Points on a hilly landscape, in no order, each with its height.
From any point a ball rolls to the lowest of the 2 points nearest to it. It stops when none of these is lower. Distance is the straight distance between rows; heights are no part of it.
Q86 (h 21.0): [ 52 -14 -47   2 -24  -6 -34 -62  12  34  18 -18   1  19 -24 -26  29  15
  25 -26  45  14 -29  34  31  10 -20 -20   3   1  20 -17  14]
Q92 (h 43.4): [ -1 -30  36   9  -7 -17 -32 -26 -58  13  31  25  10  38 -24  -1   8 -21
 -35  38 -46  10 -26  -9 -20  21  44   5 -10  20  32  21 -29]
Q700 (h 30.5): [  4   7 -16 -45  -3  -4  19  -2  -8  45   4   9   6  54 -66  -5  11 -15
 -28  17   6 -38   5  36 -30   1  22   1  13  38  31 -14 -22]
Q236 (h 31.5): [ -1 -22   4  24 -28  -8  15 -45  -5   9  35  18   7 -52  -9  34 -23  -4
 -20  23   4 -11 -45 -10  18  36 -20  35  13 -38 -39 -19  10]
Q362 (h 52.5): [-16 -11  30   5  12  -3 -13  44 -29  18 -13 -48 -40  -8 -20 -24  22   8
   6  15 -16  -2  29  -7   1  30  36  -8  -4 -17  -8 -22 -16]
Q707 (h 25.1): [  5 -26 -22   0 -29   2  12  10  -6  44  19  -8  16  41 -56  -5 -12 -34
 -38  24 -14 -19   9  27 -22 -20  34  -3   4  38  20 -10 -11]
Q910 (h 32.8): [ 17  21  -2  -8  11  23 -15   8  -5 -20 -27   1 -46   8  47  18 -53  16
 -23  17   3  16  22 -10 -19 -18  28  -4  45   2  15  53 -41]
Q376 (h 15.4): [ 34 -16 -42  -8 -16   3 -27 -41   3  55  -5 -25 -40  20 -28 -25  22 -22
  46 -14  37   9   9  28  35  35 -20 -12  10  17  12 -54   9]
Q412 (h 43.6): [-16  -3 -27  54   0   3  13  12  21 -41  14  24   7  26  15  25  11 -23
  29 -43   9  26  29 -27 -25   1  54 -23  -6  10   6   7  57]
Q389 (h 32.1): [-36  18 -27  17  19  -6  -3  32   0  -8 -46 -23  21 -59  -6  19  11  35
  -6 -51  20   2  11  -5   8  17  17  -3 -32 -20 -17   2  14]
Q647 (h 45.1): [ 25  -9 -10  43  32 -17 -25 -27  18 -25  -7  45 -33  36  15  31  52  27
  17 -22   8  35  10  -2 -15  11   7 -11  -9  22  12 -11  -8]
Q382 (h 21.1): [ -7   7  31 -43  35   8  -2  40 -37   6 -29  -6 -27  -5   6   5 -28 -10
 -11  51 -45 -16   9 -32  -6  14   1  27  16 -23  -6   5 -17]
Q98 (h 56.7): [  1 -21  -4  10   0 -17  16  -7   8  -2   0  29  13  -7  -2   5  21 -13
  12  14 -17  -3  -3  -9  14 -11 -32   7  -8  29 -31 -30  26]
Q540 (h 15.9): [-15  -4 -31  -3 -18   9  25   9  17  25  14   3  16  26 -37  -7  18 -39
  21 -21   9  -9  20  17  -8  -2  12 -11   5  41  -5 -40  48]
Q990 (h 46.8): [-11 -14   5  26  14 -19  -7   5 -15 -38   8  38  34 -15   8  42   6  -1
 -29  14 -33  18 -15 -22 -11 -10  25  22  -4  10 -18  12   2]
Q271 (h 52.6): [ -3 -19  -8 -21   0   3  -7   8 -37  24 -13 -15 -22  14  -6 -10 -21 -13
 -24  15 -13 -13   3 -10 -13   8  30 -12  11   9   8  15 -16]
Q301 (h 24.9): [ 18  23  19  -7 -21  10 -11 -18  10  12 -12 -24  -1 -46  -3   6 -22  63
 -36   3  22 -17 -29  19   4   5  -4   7  31 -36  -4  27 -39]
Q84 (h 54.1): [ 11   5  27 -10  11   2  21  25  30 -27 -19  54  12  -1  30  27   9  -6
  20  35 -42   6  19  12  10 -45 -71  37   9  53 -27 -23  17]
Q135 (h 52.9): [ 10   7  15 -23   4   1  12 -40  -3  14  42  36 -22   5 -11  28 -19  -3
 -17  27   6 -25 -40 -10 -18  38 -23  16  34 -20  -1  -2 -22]
Q434 (h 45.9): [-17  -1 -34  -6   9  -5  -4  33 -24  -7 -30 -15   5 -12  57 -13 -41 -26
   1 -22 -20   9  13 -31  18 -30 -12 -32 -20  18  -9  43  31]
Q238 (h 51.5): [ 20  21   7 -21  17 -13  14 -43  17  -6  47  63   8 -16  12  47 -12   0
 -10  22  -9 -12 -52  -2  -4   7 -74  23  19  -9 -19   5 -15]
Q446 (h 34.1): [-39 -13  29  20  12 -20  12  29 -10 -28  17  -9  35 -31  -9 -16  25 -21
  12   8 -36   1 -16 -40   8  11   6   9 -50 -35 -24 -30  25]
Q358 (h 59.0): [ -3  -8 -34 -10  21 -34  -7 -19  -6  17   8  36  40  14 -52  30  56  26
 -10 -38   6  -9 -39  23 -17  31  23   5 -23   9   5 -22  23]
Q974 (h 20.0): [ -4 -12  30  33 -11  23   2  35  19 -43   0  -2 -45  -1  37  32 -35  -4
   6  42 -26  19  48 -23   0 -22  26  29  23  -8 -23   6 -12]
Q74 (h 56.1): [-24 -11  -3 -10 -14  18  10  46 -18  49 -17 -53 -49   2 -25 -18 -12 -20
  15   6  -2 -18  52   5   1  23  26  -9  15   9 -19 -35  11]
Q515 (h 52.4): [ 12 -27 -31  21 -61  25   6 -14  -6   3  22 -38  38  11  -9 -37 -35 -15
 -14 -21  34   9  -2   2  -4 -26  34 -34  24  -3  21  40  16]
Q627 (h 38.8): [-20  42  15 -38  71 -19  -7  57   5 -14 -45  25  19  -1   4   5  48  31
  13 -19 -27  -2  19  11 -15 -17 -19   7 -38  24  11  -5  -7]
Q101 (h 42.6): [-40  32  26  -7  40   2  14  68  18 -19 -34  17  25 -28 -10  13  44  23
  22 -17 -29 -14  27   8 -13  -8 -13  13 -33  11 -15 -36  21]
Q89 (h 31.7): [-44   9  27  15  22   4  14  30  13 -49  -8   7  12 -40  18  23   2 -23
  17  10 -34   4   9 -45   5   5   3  20 -35 -34 -22 -25  22]
Q630 (h 11.6): [-18 -15 -13 -34 -17   0   0  28 -37  35  21 -47  12  57 -30 -46 -28 -53
  -8   4 -21 -23   3   2 -17 -11  31 -47 -13  12  36  -1   1]
Q681 (h 62.2): [  7 -16  -1  18 -32  12  24 -30  11  18  22  -4 -22   4 -50   9  16  -7
  16   3  45  -9  11  12   1  46  23  13  29 -13  -3 -45  11]
Q30 (h 44.8): [-14   2  12   8  12  13 -18  77  -4   3 -25 -40 -44  -3  41  -3 -38   2
   7   9 -39   1  65 -14   8 -25  14  -6   6   4 -20  21  12]
Q221 (h 41.8): [ 26 -16 -47  -3  -1 -30 -18 -45  -8   0  19  30  51  35  -5  -2  28  13
  -9 -42  14   8 -49  11  -5  -7  -1 -26 -16   9  26  29  14]
Q886 (h 70.8): [ 10 -34   0  31 -38  17  -7 -17  -1  30  38 -22 -23  44 -61 -10  17 -35
  11  18  13  10  24  19 -13  25  55  -1  16  12  25 -46   5]
Q988 (h 43.9): [-31  39  23 -27  30  17  13  54  21 -15 -28 -19 -23 -11  47 -21  -3 -22
  19 -21  -2  18  46   6  13 -14 -40   8 -11  18  21   8  14]
Q672 (h 36.9): [-26 -16  15 -18   7 -22   1  12 -37  11  12 -27  24 -10 -40 -29  28 -12
  -1   6 -17 -19 -27 -15   6  33  17  -1 -31 -30  -4 -21   6]
Q837 (h 13.8): [ -7   5  45 -54  23   2   2  40 -40   4 -19 -29  17 -11   4 -41 -21 -16
   1  38 -45 -21 -16 -31   8  -3 -28  10 -13 -33   9  15 -11]
Q196 (h 34.6): [ 18  10   7  -2  28 -20 -44 -18 -27   7 -11 -16 -24  23 -12 -15  38  47
 -10 -21  10  13 -23   5 -12  37  29 -26 -14 -14  40  15 -37]
Q722 (h 48.8): [  9 -22   5   4  -4   4  -5  13 -24 -18   8  12  21  -9  18   9 -36  -9
 -36  37 -34  11  -7 -18  -2 -38   9  16  19  10 -14  34 -10]
Q983 (h 6.9): [ -2  -7 -19 -27 -13  -1   3  -4  -4  46  -3 -26 -14  14 -30 -34  14 -35
  30  -5  11  -6  11  25  23  17 -22 -10   2  35  -3 -45  15]
Q613 (h 28.6): [-36  23   7  -6  11   1  27  32   6   0  -6 -13  -8  -4 -36 -12  41  -2
  36 -23  14 -12  24   0 -10  36  18  -2 -10  -8  -7 -43  20]
Q97 (h 16.9): [ 27   0 -35  29 -11   2  15  -5  36  -7   5  38  22  27 -13  21  24  15
   1 -28  36  14  26  30 -17 -34  18  -7  31  52  -4   7  23]
Q926 (h 31.1): [-21  35  34 -11  37  10  -2  30  13 -22 -30 -14  13 -54  -7  18  10  36
 -11   6  -3 -13  12   5   5   3   0  38 -21 -48  -8  -9 -26]
Q407 (h 49.0): [ -8  30   3 -23  -2   9  10  20   0   2 -29 -35   9 -28  10 -29  -6  20
  -4 -16  23 -12   8   8  11 -10 -12  -6   5 -12   6  26 -15]
Q705 (h 18.6): [  1 -32 -49  -7 -29  -4 -11  14 -28  44  -1 -30  28  51 -23 -18 -30 -43
 -40   0 -29 -10 -10  16 -13 -29  27 -42 -19  38  38  17  -4]
Q817 (h 43.2): [-11   3  10 -56 -14   4  29  -2 -18  36  -7   1  24 -38 -11 -16 -28 -19
 -18  22  -5 -36 -28   6  27   6 -53  26  13  -1 -13  -7  11]
Q158 (h 30.0): [ -7  15   1  -9   0 -16   7 -24  14  -2   3 -20   9 -19  16 -50  25  -6
  33 -15  19   5 -22  -3  41   6 -64  -2 -36 -16  -1 -10   7]
Q191 (h 24.3): [-30  -4  -5  49  -1  13   3  38   2 -11 -32 -17 -11 -45 -10  42  11  19
  -2 -24   5   9  34 -11  -3  28  54   4   3  -8 -29 -20  20]
Q226 (h 49.6): [ -1   3   0  41 -25   3 -13  27  -3  -8  33 -59  27  21  -1 -68   4  -4
  22 -34  18  19  14   9  -3 -33  32 -41 -14 -21   9  11  11]
Q897 (h 57.7): [ -1  -5 -20  -9  15 -25  17  -7   6   1   4  48  38   7 -25  24  35   7
  -9  -9  -4 -12 -12  14 -13  -9  -5  10  -7  34 -17 -16  18]
Q814 (h 22.6): [ 37 -18 -13 -14 -43  -3 -36 -59  -5  50   6 -49  -6  -3 -26 -41   5  32
   0 -13  26  -1 -56  23  27  18 -20 -27   2 -19  13  -2 -13]
Q530 (h 46.6): [-14  45  20 -26  20  30  -3   6  29 -18 -32 -22  -5 -38  43 -21 -16   3
  -1 -18  17   5  19   8  19 -21 -46  12 -17 -18  18  28 -20]
Q259 (h 60.6): [ 15 -11  -5  15 -15 -15  -3 -31   6  21  28   2  17  10 -66   6  54  23
   4 -13  31  -1 -16  35  -4  40  34  15   1 -11   8 -35  11]
Q397 (h 16.0): [ 23 -13  10 -21 -37   0 -32 -40 -15  46 -10 -39  -8 -25 -13 -14 -18  56
 -38  -7   5 -12 -59  15   9  29  -5 -19  16 -31   6  18 -35]
Q164 (h 27.2): [-32  -1  42  17   2  23  18  42  10 -38  -8 -17 -50 -16  21  23 -14 -24
  28  31 -26   1  43 -45   4  23  15  22  -2 -34 -17 -31   2]
Q612 (h 48.6): [-29   4 -33 -16  28  -3 -14  46 -44   2 -60 -30  -4 -31  32   7 -33  -3
 -15 -32 -20  -1   9 -31   8  10  20 -33 -21  -5  -5  33  13]
Q786 (h 56.6): [ 19 -11 -33  -6 -25  17   9 -38  -3  50  -9  11 -55   2  -4  10 -30 -13
  -4   4  30  -9   4   9   8  39 -16   5  38   5  -9 -16  -6]
Q237 (h 27.1): [  6   7  -6  34   2  21 -10  21  15 -43 -16   3 -26  -6  45  37 -38  15
 -18  12  -5  30  45  -7 -10 -38  36  10  27   3 -10  38 -21]
Q579 (h 38.7): [-24  40 -16  20  11  11  13  16  45 -30 -11  -5  25 -16  21 -20  21   7
  29 -70  39  12  32  17  -1 -26   7  -8 -35  -6   7  12  15]
Q849 (h 40.8): [ -2  24  18 -46  -8 -24  28 -30   2  25  20   7  29 -39 -17   3   8  14
  -1   6  15 -35 -55  22  23  20 -73  30   1 -18 -17 -12  11]
Q609 (h 27.8): [ 11 -12  21  38 -10  -9   8 -32  18 -18  11  23  -9 -49  17  22   3   9
   9  21   2   6 -14  -8  33  10 -50  30 -10 -30 -45 -34  -7]
Q133 (h 48.0): [  1  37   7  15  15   5 -20 -29  25 -23   7   7   9 -68  17  61 -14  55
 -31  -9   6   3 -32  17   8   7 -20  29 -11 -48 -20  16 -33]
Q531 (h 66.9): [ 12   4  14  22  13 -12   6 -28   8 -42  37  46   2  43   7  18  12  -2
  -4  10   9  19  -5 -14 -32  -8  26   5  16  10  24  23 -12]
Q975 (h 24.8): [ 41 -15 -47  40  -8  -8 -24 -51  21  15  -7  13  -9 -14  -2  11  29  29
  22 -39  42  27  -8  16  29  16 -22  -7  -4   1  -5 -16  24]
Q435 (h 63.7): [ 23   9   5  12 -19  10   7 -30  15   6  16 -17 -25  10 -22 -20  13  22
   8  -3  51  -1   6  14   1  18   9  -3  33 -14  11   0 -19]
Q843 (h 35.2): [ 16  -7 -12 -32 -30   1  10 -49  -2  39  32  13  15  53 -49   1 -12  -4
 -42  10  18 -27 -45  21 -32  12  15  -6  22   8  45  10 -23]
Q646 (h 52.0): [ 22   8  47  -9  11  11  15  50  22 -11 -22  26   5  -3   1  27   5  17
  10  49 -37 -10  39  29  -1 -44 -36  45  28  35 -33 -20  -4]
Q819 (h 38.4): [  2  11 -11 -19 -28 -23  11 -42   3  32  14 -18  34 -40 -25   8  16  38
   0 -22  39 -26 -67  29  21  24 -40  11 -16 -35 -14  -3  25]
Q193 (h 64.9): [ 40  13  -1  16 -32   7  20 -49  38 -12  36  15  13  16  -7 -16   4  24
   4   0  61   3  -8  26  -1 -29 -19   3  37   6  11  21 -15]
Q403 (h 32.7): [ -5  27   6 -39   8 -26   8  10   8   8   3  -9  40  -3  -5 -66  48   7
  30 -26  12   1 -19  42  28 -20 -62   0 -30  24   4 -11   4]
Q836 (h 37.8): [ 15  -4 -31 -51 -55   1   9 -54   5  56  11 -16  34  30 -46  -8 -21   1
 -32 -16  21 -35 -57  38  -3   6 -15 -23  13   2  43  12  -9]
Q511 (h 41.1): [ 32 -29  10  31 -24  -2 -38 -49 -25  22  29  18  -6  32 -19  -1  11   9
 -32  19  -1  22 -18  15 -14  10  31   2  16  23  28  25 -32]
Q31 (h 43.3): [ 40 -28 -35  46   4 -20 -30 -39   9 -15  17  29  10  37   9  -4  35   7
  10 -25  12  46 -10   1   4 -20   7 -22 -11  27  15  13  16]
Q575 (h 41.7): [-12   2 -41  40   5   4   9   0  20 -43 -12  15 -14   8  54  32 -23 -28
  19 -33   9  30  31 -36   1 -13  20 -21  -5  19  -5  28  41]
Q255 (h 45.2): [ -6 -10  23  13   9 -15 -24 -25 -43 -15  31  48  18   0   1  44  -5  -2
 -44  27 -40  14 -37 -21 -17  19  24  27   7  -1   1  24 -22]
Q318 (h 43.8): [-18 -24 -35 -20  -1  -6  17   3 -23   3  -5  22  12  -4  34  10 -44 -60
 -10  10 -32   0 -12 -40  16 -20 -23  -2  -4  29 -18  22  37]
Q764 (h 36.0): [-15  41   7 -12  24 -14  10  24  33 -17  -8   1  44 -13  -4 -31  43  33
  19 -45  23  -4   4  38   3 -29 -19   3 -40  -2   8   4  -9]
Q594 (h 25.7): [ 11  10 -29 -33  20 -10 -28  22 -32  20  -7 -27   3  69 -10 -42  15  -1
  12 -34   5   2  10  20 -22  -6  37 -66  -8  32  42  21  -5]
Q574 (h 18.4): [-11  -1 -13 -26  10 -13 -17  28 -27  25  22 -33 -14  75  -3 -48  -7 -52
  33 -11 -18  -1  18   1  -9 -10  22 -55 -14  29  24  -5  25]
Q319 (h 23.3): [  5  28 -19 -12  12   4  18  11  17  -7 -22  26  -1   9  17  12   6   5
   2 -18  23   5  25  13  -5 -26 -15   0  24  43   2  24   6]
Q706 (h 18.5): [ 28  -9  29  48 -30  19  10   9  43 -35 -14  15 -12 -38  24  34  -8  24
  10  29   5  13  42  24  16 -40 -19  34  20   4 -46 -29 -17]
Q401 (h 37.1): [ -2  22   5   8   4  21   2 -11   5 -19 -12   2 -49 -16  35  12 -36  -3
  -1  13  16   7   9 -28   1  14   2   6  27 -31   0  17 -25]
Q126 (h 46.0): [ 27   0  16 -39  -6  -1   2 -10 -14  29  -1  18  19 -19 -17   3 -22  23
 -42  44 -15 -32 -30  19   2 -14 -32  30  28   1 -12   7 -30]
Q555 (h 47.1): [  4 -30   5  19  17 -28 -18   5 -22 -21   7  -6 -16  17  42 -28  -5 -30
  15  17 -41  22  -5 -43  15 -14  -6 -24 -37   6  -4  12  11]
Q100 (h 38.6): [-21 -10  -7   9 -12  19   6  65 -12  16 -36 -33 -10 -56  16  13 -47  -4
 -11   9 -23  -4  38 -15  12 -14  16  15  14  -8 -50   3  19]
Q729 (h 39.7): [  7  -4 -31  46 -12  13   7 -29  19 -27  -1  12 -18 -15  36  26 -27  -8
   2 -15  28  26  10 -27   5  -2   9   3  22  -6 -11  19  11]
Q631 (h 42.1): [ -8 -36 -15 -18 -11   0  17   3 -15  25 -13  29  -2 -26  26  13 -47 -50
 -13  43 -44  -9  -9 -24  23 -10 -41  30   7  17 -44 -18  23]
Q568 (h 51.9): [ -2  -3  -4 -23 -22  12   2  17 -22  24 -16 -43  22 -11 -24 -27 -13  21
 -32  -8  13 -23  -3  13  -6  -4  29 -16  20  -8   8  26 -20]
Q2 (h 32.0): [  3  17  34  14 -16  15  15   2  15 -10  -3 -27  -1 -54 -14   1  -4  37
 -15  20  27 -15  10  12  12   4   3  34  16 -44 -17  -7 -29]
Q645 (h 35.1): [ 12 -18 -16  30 -39  -6  -4 -52  -6  33  15 -16  10 -56 -13  22 -12  29
 -24 -11  29  -3 -50  14  25  37  -4  17   4 -40 -25   1  13]
Q297 (h 69.7): [ 27 -25   8  13 -17  -1  10 -16  15  10  32  23 -17  58 -50   2  37  -4
  13  23  18   2  24  29 -27  -1  28   4  28  37  10 -33  -9]
Q195 (h 49.1): [ 21  -9  24  -9  -5   3  19  31  -1  14 -13  14  27 -24 -23  10  -7  14
 -20  46 -15 -23  20  28  -1 -35 -11  34  29  23 -34 -13  -9]
Q977 (h 48.1): [ -7  23  41 -22  21  19 -15 -35  34 -36  -2 -17   1 -21  55 -45  -6  -6
  16 -13  10   2  -8  -7  19 -31 -41  -9 -54 -42  27  25 -26]
Q911 (h 53.0): [ 31 -33   7  26 -47  27   8 -16   6  10  27  -7 -17  22   1 -17 -39  -3
 -16  43  20  12  23  13 -13 -36  23   6  54  23   1  24 -20]
Q949 (h 55.5): [ -5 -14  18   5   6   3  14  17  18 -26  -9  42 -22   4  31  31   8 -19
  25  32 -42   1  17 -24   5 -10 -36  19   1  33 -29 -33  24]
Q176 (h 54.8): [  4   9 -13 -48  -5  19  22 -32  -8  57   5  40 -58  13  -3  23 -42 -32
 -20  25  11 -29 -11   4 -14  46 -30  12  45  10   3 -11 -18]
Q754 (h 66.2): [-11  33   2 -27   9  -8  30 -21   5 -43  32  33  34  35   4   2  -4  -2
  -1 -19  24 -11 -31 -15 -32   3  19  -8  12 -21  37  35  -5]
Q769 (h 44.5): [-51  42  54   2  33  27  17  75  37 -32 -13 -11  22 -32   7  -8  21  -4
  28 -17 -19 -13  51   4 -10 -23  -2  21 -40 -29  -7 -27  15]
Q692 (h 38.3): [ 39 -14  -7   7   2 -12 -51 -37 -24  30   7   4  -4  44 -34  -4  41  40
 -25 -14  10  16 -23  35 -18  21  36 -16   7  20  40  15 -32]
Q146 (h 31.9): [-22 -16  -6  35 -21  12  15  26  -1  11 -33 -25  -3 -72  -5  12 -10   4
   6  -4   4  -4  21  -8  25  21   7  14  -3 -19 -51 -34  24]
Q787 (h 35.4): [ -6 -22 -11  -8  16   4 -18  31 -17  13 -48  28 -61  -4  37  45 -24   5
  -3  29 -43   7  24 -15   1  17   1  12  16  15 -37 -12  -7]
Q567 (h 51.1): [  5 -19  -4  18 -49  13   0  -8 -13 -14  39 -52  33  36   1 -69 -30 -26
  23 -25  24  20 -14 -14  -3 -10  41 -55   3 -26  42  28  11]
Q715 (h 36.8): [-34  -8 -14   3  10 -19 -14  37 -35  14 -23 -42  39 -43 -28 -13  23  24
 -13 -33  -9 -10 -13  -5  12  23  24 -11 -42 -26 -16  -7  10]
Q878 (h 47.5): [  4 -22 -19  24 -14  -3 -33  10 -26  23  15 -52  11  17 -27 -41  19 -13
  12 -26   4  16   2   9   3   9  44 -35 -15  -4   8 -11  14]
Q919 (h 43.5): [-22  22 -10  35  37   1  -7 -17  25 -47 -11  12 -13 -12  32  27  14   3
  10 -43  21  21  14 -22  -4  13  25  -9 -40 -25  12   6   7]
Q7 (h 53.8): [ 10 -33 -31   6 -41   8   7 -29 -16   3  26  10  43  32  -5  -2 -37 -29
 -38  -3   6   2 -24  -4 -20 -24  33 -23  16  20  31  44   5]
Q944 (h 25.5): [-15  44  39 -46  57   0  -2  15   1 -18 -21  16  28 -37   0  30   1  15
 -10  18 -31 -17 -25 -10   8   9 -50  49 -24 -42  -6  -6 -18]
Q895 (h 41.2): [ -3  16 -24  46  20   5 -19  -1  31 -19 -26 -23 -11 -16  11  -9  34  27
  28 -62  44  26  29   7   7   8  23 -21 -42 -20  15   1   4]
Q39 (h 65.6): [  5  25 -14 -16 -37   8  38 -40  26 -19  40  13  43  18 -14  -5  -9  11
  -3 -24  61 -16 -33   8 -20  -8   5  -3  38 -15  24  38   1]
Q737 (h 50.3): [ 15 -41 -12 -23   9 -12 -38  -4 -50  42 -24 -17 -48  29  22 -33 -25 -17
 -21  31 -46   3 -13 -14   6   7   5 -27 -13  18   8  11 -22]
Q566 (h 24.2): [ 31 -26  41  50 -39  -1  21 -24  28 -28  26  13  -7 -22   0   3   8  10
  18  42  18   6  14  11  20 -19 -30  32  15 -10 -35 -38 -13]
Q432 (h 50.1): [  9  33   2  -5  14 -11   7 -29  21 -17  23  40  33 -53   2  65 -13  34
 -26   9  -2 -10 -48  12   3  -2 -48  36   5 -27 -34   4  -7]
Q328 (h 67.7): [  8  -5  21 -16  39 -22   0  -7 -10 -27  16  56 -22  49  17  25  12 -18
   6  40 -35   3  -2 -30 -23  -6  -6   8   8  21   7  -1 -12]
Q846 (h 45.3): [ -8 -21 -10  33  -1  -8  -4  17  -8 -10  16 -11   3  19   8 -14   8 -23
  18 -11 -10  17  15 -21  -4  -8  28 -25 -15   9  -9  -2  32]
Q282 (h 29.5): [ 12  34  13 -33  25  -4  11  23   3  -7  -6  11   9  36 -13 -16  27  27
  -4  -2  15 -16  18  26 -28 -26   8  -3  21  25  25  26 -29]
Q275 (h 39.4): [  3 -55  -6   0 -12   2  -6   7 -11  13 -10  36 -53  13  39  30 -46 -32
  -6  60 -51   5  12 -23   4   4  -6  22  21  19 -38 -16  -1]
Q781 (h 22.1): [-36 -14  -4  14 -25  11  21  29   0  22  22 -19   9  13 -57  -6  20 -36
  24 -12  -3 -19  21   4 -13  27  42  -9  -5   6 -15 -65  45]
Q214 (h 34.4): [  4  37  19 -48  59 -21 -10  33 -10 -17 -22  25  26  21  -6   4  34  37
 -14   3 -22 -15  -5   7 -29 -18   1   5  -7   9  19  21 -31]
Q932 (h 51.0): [ 11 -35  25  20 -37  13   4  24 -18   7  35 -24  11   6  -5 -29 -34 -12
 -23  47 -16   4  18  -1 -11 -46  28   4  26  12  -4  23 -13]
Q865 (h 28.8): [-24  30   8 -33  36  15   8  45  -9  -6 -46   6 -47  -7  27  30 -20  -8
  11  11 -22  -1  40 -20  -5  17  -2  21  18   3  -4   1   0]
Q346 (h 48.5): [ 11 -35  -1   0   6 -21 -39  -6 -52   7   0 -35 -13  28  18 -53  -7 -24
   1  10 -34  19 -26 -28  14   2  12 -51 -31   3  18  16  -4]
Q798 (h 18.1): [ -7  24  46 -53  11  11  14   4 -14 -26   2  -5  25  -9  19 -24 -47 -27
  -2  41 -29 -18 -38 -44   2  -6 -37  16   7 -45  17  24 -12]
Q284 (h 40.2): [-46  42  21  -3  35  27   8  63  37 -27 -40   0 -40  -8  32  20  15   4
  32 -32  -8   5  69   6 -13  -2  -7   2 -18  24   6 -14  18]
Q968 (h 46.1): [  2  21  12  25  22 -10 -28 -50  17 -28  21   9  -7 -28  31  27   3  27
 -11 -19   9  11 -44 -12   1  23 -19  -1 -34 -46  11  20 -22]
Q385 (h 35.0): [-32  12  -2  17   6  19  10  45  20  -7 -34  -7 -50   8   6  14  34   5
  50 -33   1   3  54   0  -8  27   5 -19  -5  29  -8 -40  35]
Q400 (h 68.6): [  0  -6  32 -14   8  -2  29   4  11 -13  28  39 -27  60 -24   7  29 -18
  25  39  -7 -13  24  -6 -33   4  10  12  28  31  10 -32  -6]
Q496 (h 49.2): [  6   5  18  -5  13  -6 -16 -11  -2 -30  -6  -9   3  -9  49 -35 -17  -5
   4  14 -18   9 -16 -31  18 -29 -33 -14 -30 -21  10  31 -21]
Q163 (h 44.7): [ -5  16  21  24  53 -12 -22 -44  15 -51  13  29 -31   9  43  20  15  -7
  10 -12   0  22 -10 -30  -6  22  -1 -10 -45 -33  22   2 -20]
Q780 (h 27.9): [  4  11 -27  23   5  -7  -6 -36  32  -5 -16  -2  -7 -26  27 -16  23   7
  36 -44  38  23   0   6  42   1 -60  -6 -35   1  -6  -7  19]
Q378 (h 40.1): [  6 -19 -53 -39 -29 -21  -3 -42 -14  38   3  -3  67  22 -31   3  11  11
 -27 -40   8 -25 -70  34   3   1 -12 -24 -19  -1  29  16  11]
Q162 (h 21.3): [-18  37  21 -31  35  -1   8 -13  -2 -42  13  23  19 -25  23  30 -31 -22
  -7  22 -31  -7 -39 -42   4   9 -39  28  -9 -52  -3  11  -7]
Q608 (h 9.5): [ 29  -7 -17  55 -24  10  19  -9  46 -24 -10  30  -1 -11  16  38   7  23
  10  -8  31  18  38  23   4 -37  -8   7  25  42 -34 -10  14]
Q462 (h 48.9): [-19 -14  30  17  19  -3 -27  73  -8   7 -22 -45 -55   1  19 -14   5  11
  24  14 -52  -1  53 -20   9   0   7 -15 -22  -1 -23 -22   5]
Q388 (h 30.8): [ 13  19  -9 -20  35 -22 -22 -10 -11  -5  -8 -11 -17  49   4 -43  31   5
  30 -26  13  12  -7  -1  -5  12   6 -43 -25   3  37   8 -12]
Q957 (h 54.5): [ 19 -29 -23  16 -43  21  20 -51   6   1  39  14  -3  28   6  -5 -48 -33
 -13  21  32  11  -6 -19 -15 -17  14  -2  44  14  19  29   5]

Where does a ball stop that starts at each point below?
Q911 | Q630
Q886 | Q608
Q193 | Q608
Q434 | Q837
Q647 | Q630
Q195 | Q608
